The views of a scene show one set of named points, each view turned or mirrored, and shifted as a whole, with a little noise and some points left out.

Scene 1
View 1
k591: [  4  -8   0   4  13   5  -1  -5 -12   2 -13  -1  -8  14  10  17   4   2
  -8   3  -1  -6 -11  15  -4  -2  -1]
k429: [ 11 -13 -10   5  15  -2  19   9  -3   0  -7  -1   3  13  13   5  21   0
  -2  10  -4  -4   0  -2   3  -1   2]
k226: [  6  -8  -7   4  12   0   8  -2  -3   5 -11  -2  -5  13   9  14  15   1
   0   6  -3 -10  -7  11  -5   0  -3]
k762: [  0  -2  -4   2  12  13  -2   3 -13  -4 -10   5   0  15   8  12   2   5
  -8   4  -5   1  -2  12  -1  -1   2]
k740: [  6  -9  -9  -3  13   8  17  -1  -7   3  -5  -7   2   8  -1  12  12 -10
 -14   5   4   5  13  -6  -8 -15  -7]
k57: [  0   0   1  -6   6   4  -5 -21  -3   6 -21 -13 -16  14   9  31  -1 -11
 -13 -10   2   1 -12  14 -14  -4  -8]
k632: [  0  -3  -5  -8   9  15   8  -2 -10  -2  -9  -8   2  12   3  15   1 -11
 -21  -2   4  17  13  -7  -8 -15  -4]
k901: [  2  -1  -8   3  10   5   3   4  -5  -2 -13   3   0  16  14  11  10   7
   2   4  -9  -4  -7  13   1   6   3]
k86: [  8 -11  -2   8  14  -2   5   3  -9   0 -13   2  -5  17  20  12  11   4
  -1   6  -6  -8 -15  12   3   6   6]
k372: [  0  -2  -3   3  13  14  -6 -12 -11   8  -9   1 -14   6  -9  22   4   4
  -6   6   3 -18  -4  27 -15  -8 -12]
k805: [  9 -14  -8   0  16   7  20   1  -9   3  -1  -5   3   8  -2   9  15  -9
 -15   9   6   2  12  -8  -7 -17  -6]
k579: [  3  -3 -11   1   8  -3   7 -14   8  12 -16  -7 -13  11   5  23  19  -2
   8   3  -4 -19 -11  20 -14   3 -13]
k614: [  2  -2  -7  -4   7   2   6  -8   0   2 -16  -8  -6  15  11  20   8  -6
  -5  -2  -3   2  -4   6  -6  -1  -3]
k152: [  9 -13  -6   2  14   0  16   1  -7   1  -8  -6   0  13  11  11  13  -8
 -12   5   2   5   2  -7  -2  -9   0]
View 2
k429: [  0  -4  -3  12   9  -6 -18 -11   2   1 -11   0   5  14 -18 -18   8  12
   7   0   7   3  14   7 -10  12 -14]
k591: [  0  -2 -15   9  -1   0 -10  -7  -2  -3   6   8   8   1 -10  -8  17  12
  -2   5   3 -16  -4  15 -10   5  -8]
k614: [  3  -4 -16   9   6   4  -6  -2  -3  -9  -4   8   2   0  -2  -7   9  12
   0   0   5   1  -3   9 -11   0  -6]
k152: [  0  -2  -7   8   9  -8 -18   2  -3  -5  -5   3   3  15 -16  -6   7   5
   1   2   8   6   8   8 -17   3 -12]
k632: [  7  -4  -7  -1  16   4 -16   8 -11  -8   2   2   9  20  -8   5   9   9
  -6   4   3  11  -5   3 -25 -15  -9]
k901: [ -2  -5  -8  12   4   7  -9 -17  -2  -3  -6   7   6   5 -10 -19  15  22
   2   0  -1  -9  -2  12  -7   9  -7]
k740: [  7   0  -7   3  15  -1 -17   4  -2   0  -1  -2  10  17 -12   1   8   3
   2   4  11   9   8   0 -17  -8 -14]
k372: [  8   3 -19   5  -3  12  -3 -10   6   6  17   2  20  -6  -3   1  22  10
   0   7  10 -24  -4   6  -1  -7 -10]
k57: [  3  -3 -26   6   3   4  -2   6  -6 -16   7  13   0  -8   3   4  12   7
  -6   4   5  -7 -14  13 -15  -6  -1]
k805: [  6   0  -4   3  13  -5 -22   2   0   2   1  -5  12  21 -17   0   7   1
   3   5  13   7  14   0 -17  -5 -17]
k579: [  5   2 -23  15  -1   7   2 -10  11  -1  -2   6   6 -16   4 -10  11   8
  11  -3  15 -10   5   6   4   3  -8]
k86: [ -6  -5 -11  14   0  -5 -12 -15  -1  -4  -4   9   1   2 -16 -19  15  16
   1   2   2 -13   2  17  -9  18  -7]
k762: [  2  -5  -6   6   5   8 -13 -13  -7  -2   3   5  11  11 -13 -11  18  22
  -5   4  -3 -10  -7  11 -13   2  -6]
k226: [  1  -1 -13  12   2   1  -9 -11   4  -1  -3   5   7   0  -9 -12  13  11
   5   1   9  -8   6  10  -5   7  -9]
View 3
k86: [  3   4   8  -7  10  -4  12 -16   1  -5  10 -17  14 -13  -3  -5   1   7
   4   7  21   2  -1   1  -1  -6  -1]
k591: [  9  -3   7 -14  15  -6   8 -18   3  -8  10 -13   7  -9   6  -4   0  13
  -4   9  11  -7  -4   1   2  -7   4]
k226: [  1  -3   4 -10  10  -3   8 -20   7  -9  11  -4  10  -6  -1  -3   0   8
   1   1   9   0   0  -1   3  -5   0]
k57: [ 15   1   0 -16   4  -4  11 -16   6 -22  14   1  -4  -5  21  -7 -13  17
  -6  18   0 -21 -11   6   2  -7   8]
k762: [ 11   1  12 -14  22 -10   4 -13   1   4  12 -10   8  -1   8  -6   7  15
  -4  10  15  -3  -1  -6   0  -8   0]
k614: [  9   4   3  -9   3  -4   7 -15   5  -9  12   6   3  -1  10  -7  -2  12
  -2  11   8  -7  -2  -1   2  -4  -1]
k372: [  7 -17   3 -27  29  -9   5 -24  12 -15  14  -9   2  -4  13   3  -2  16
  -7  -1  -4 -10  -8  -1   5 -12  10]
k152: [  3   3   6   0   2   1  -5 -15  -2   3   3   5   5  -6  -3  -9   4  12
 -15   6  11  -5   3  -3   5   6   3]
k429: [ -4   2   7   0   5  -1   1 -17   1   4   5   1  14  -7 -12  -6   9   5
  -5  -2  16   7   6  -6   4   3  -3]
k740: [  1  -2   2  -5   3   0 -11 -17   4   1   5  18   0   3   3  -8   5  14
 -20   2   0  -8   2  -6   8   6   3]
k901: [  6   4   9 -11  15  -8  11 -15   4  -1  14  -9  13  -3   3  -6   6   8
   6   7  18   3   1  -5   0  -8  -5]
k579: [ -1  -8  -4 -16   8  -3  15 -25  16 -25  17   3   8  -5   5   2  -5   4
  10  -2  -1  -2  -4   2   3  -8  -1]
View 4
k429: [ -4   4   5  18  16 -13   7 -10  13   0  19 -22   4  20   3 -11   4  14
   3  12   0   8  -4   3   7  14  -6]
k740: [  5  -3 -13  14   1 -14   7  -4  -4   7  19  -7  -1  20  -5 -10  -5   8
   3   8   5   4  -1   6   4  17 -15]
k226: [ -7  -1   2  23  14   1   4 -13   2  -1  14 -15  -2  12  12  -2   7   9
   1   4   3   7  -2   3   8   6  -1]
k632: [  3 -14 -18  11  -5 -13  11  -1  -4   9  21  -1  -6  22   2 -11 -13   3
   4   8   5  -2  -4  17  -3  15 -13]
k614: [ -2  -5 -11  19   5  -6  11  -4   4   3  13 -10  -5  10  16  -5  -3   2
   5   4   3   9  -2   8   8   6   2]
k579: [ -3   2  -1  28  13  11   6 -12  -6  -1  10 -10  -3  -2  16  11  13  -2
   0  -5   7  16   0  -4  13   3   4]
k152: [ -1   1  -9  16   6 -15   6  -7   5   5  15 -14  -1  21   4 -15  -5  12
   4  12   1   4  -2   8   8  12  -7]
k591: [-14 -11   2  28  13   8   0 -18  -6   2  12 -12  -7  13  18  -3   2  10
  -2   3   3  -3  -1   9   4   1   0]
k57: [ -6 -13 -19  25  -1   7   5  -8 -13   7   4   0 -14   4  26  -1  -8  -2
   2  -3   6   1   1  12  10  -4   6]
k901: [-12 -10   8  22  18   1  10 -13  10  -2  21 -17  -2  16  19  -2   5   8
   1   7   1   3  -6  10  -1   9   2]
k805: [  4   2  -9  15   2 -16   3  -7  -4   7  19 -10   0  23 -11 -13  -3  12
   3  10   4   2  -2   3   6  18 -18]
View 5
k762: [ -5   0  12  -2  -2  -4   4  -5   5  -4 -22  -5  11   4  -4  -3  -8   5
   3   0  -9 -15  -8  15  -1  -1  -3]
k805: [-13 -17   2   1 -14   3  14  -2  13  -5   5   9   2   5  -7   3  10   6
  13  -5  -3 -14 -11   4  -3   3  -3]
k740: [ -8  -9   0   5 -11  -1   9   0  14  -5   9   7   3   6  -7   6   6   4
  12  -7  -5 -12 -13   2  -4   0   0]
k57: [  2  17 -10  20  -2   1  -5   3  14   0 -14  -7  13  -1  -2  -6 -14   8
   0   4  10  -4 -11   5  -4 -18  15]
k372: [-10   7  -1  19  -2 -16   3  -2  15 -10 -27  -4  19   4 -10  -2 -14 -10
   9   3  -8   2 -13   7 -18  -8  -1]
k901: [ -7  -4  14  -3   2  -4   4   1   2   6 -17 -10  11  -2  -4  -5 -10  -4
   2   1 -10 -15  -7  21   4  -6  -1]
k579: [-10   1  -1  19   6 -11  -1   8  13  11  -7 -10  16 -10  -8  -3 -14 -22
   7   2  -7   0 -13  13  -4 -20   6]
k429: [-16 -21  12  -4  -4   0  13   3   6   9   0  -2   4  -6  -6  -2   5  -7
   9  -1  -8 -17  -9  16   5  -3  -2]
k86: [-14 -11  10   0  -1   1  10   4   3  10 -22 -10   9 -10  -4 -11  -5  -5
   2   8  -1 -16  -5  22   4  -9   1]
k591: [ -8   0   4   7  -4  -2   5   1   7   0 -24  -6  12  -2  -4  -8  -7   1
   3   6   0 -10  -8  14  -4  -8   3]
k632: [  2   3   1   1 -10   3   2  -4  12 -10   5   6   4  12  -3   6   1  19
   7 -10  -2 -16 -10   0  -3   2   1]
k152: [-10 -14   3   1 -10   6  11   2  10   2   3   3   3  -2  -5   0   7   6
   9  -1   0 -17  -9   9   3  -3   2]
k614: [ -3   3   2   7  -1   0   0   3  10   5  -3  -6   9  -1  -3  -2  -8   2
   3  -1  -1 -11  -9  10   3 -11   7]
k226: [-13  -8   6   7  -1  -5   6   5   9   6 -11  -6  10  -6  -6  -5  -5 -11
   6   2  -5  -9 -10  16  -1 -10   2]
View 6
k614: [ 14  -5   4   1  -5  -1   1  -4 -24  -5  -8   3  -4   0  -4   0  26  -3
   4  -1   2   9   1 -12 -11 -12  -4]
k632: [ -1  -8 -13  19 -10  -9  -5  -1  -9  -6  -2  -2  -2  -6  -1  -3  23   5
  11   0  -5  10  -3 -13 -14 -19  10]
k372: [  3  -9  11 -11 -12   4 -15  -7 -25  -6 -10  -6  -9   4 -17   7  20 -11
  14  21  -1  -2  14   3 -22 -28  -8]
k762: [  8  -7   5  -3 -10   1   2  -3 -19 -21 -13   0   2 -10  -7  14  32   2
  14   9  -2   8   3  -8  -9 -23   1]
k901: [ 11  -7  12  -7  -5   5   3  -4 -20 -17 -15   7   1  -4  -5   9  32  -2
  10   5   4   8   0  -9  -5 -18  -2]
k86: [ 17  -6  13 -14  -7  10   4 -11 -27 -18 -15   4   3 -16  -6  13  33   1
  10   5   1   6   1 -13  -2  -8 -13]
k805: [ -9 -17  -3  12  -9   5 -16 -14  -5  -4   0  -1   2 -14  -2  -5  22   2
  15   2  -1  -1  -9 -13  -3 -14   0]
k152: [  3 -11  -2   7  -8   5  -4 -13 -14  -6  -4   1   2 -16  -1  -2  25   4
  10  -3  -1   4  -7 -17  -3  -6  -3]
k429: [  3 -13   9  -1  -5  10  -4 -14 -13 -10  -9   6   4 -13   0   2  29   0
  10  -1   5   2  -9 -15   4  -8  -6]
k740: [ -6 -14  -4  13  -8   0 -12 -10  -7  -3   0   0  -1  -8  -2  -6  22   1
  11   0   0   2  -6 -12  -6 -15   2]
k591: [ 13  -6   6  -8 -11   4  -2  -7 -27 -12 -12  -2  -2 -10 -11   9  27  -1
  11  10  -4   6   8  -9 -13 -15  -9]

Which points are out of place in each view (at most two, in the order of its rows)? Write none if all are in place.
view 1 | none
view 2 | k57
view 3 | k740
view 4 | k614, k591
view 5 | k805
view 6 | k901, k429
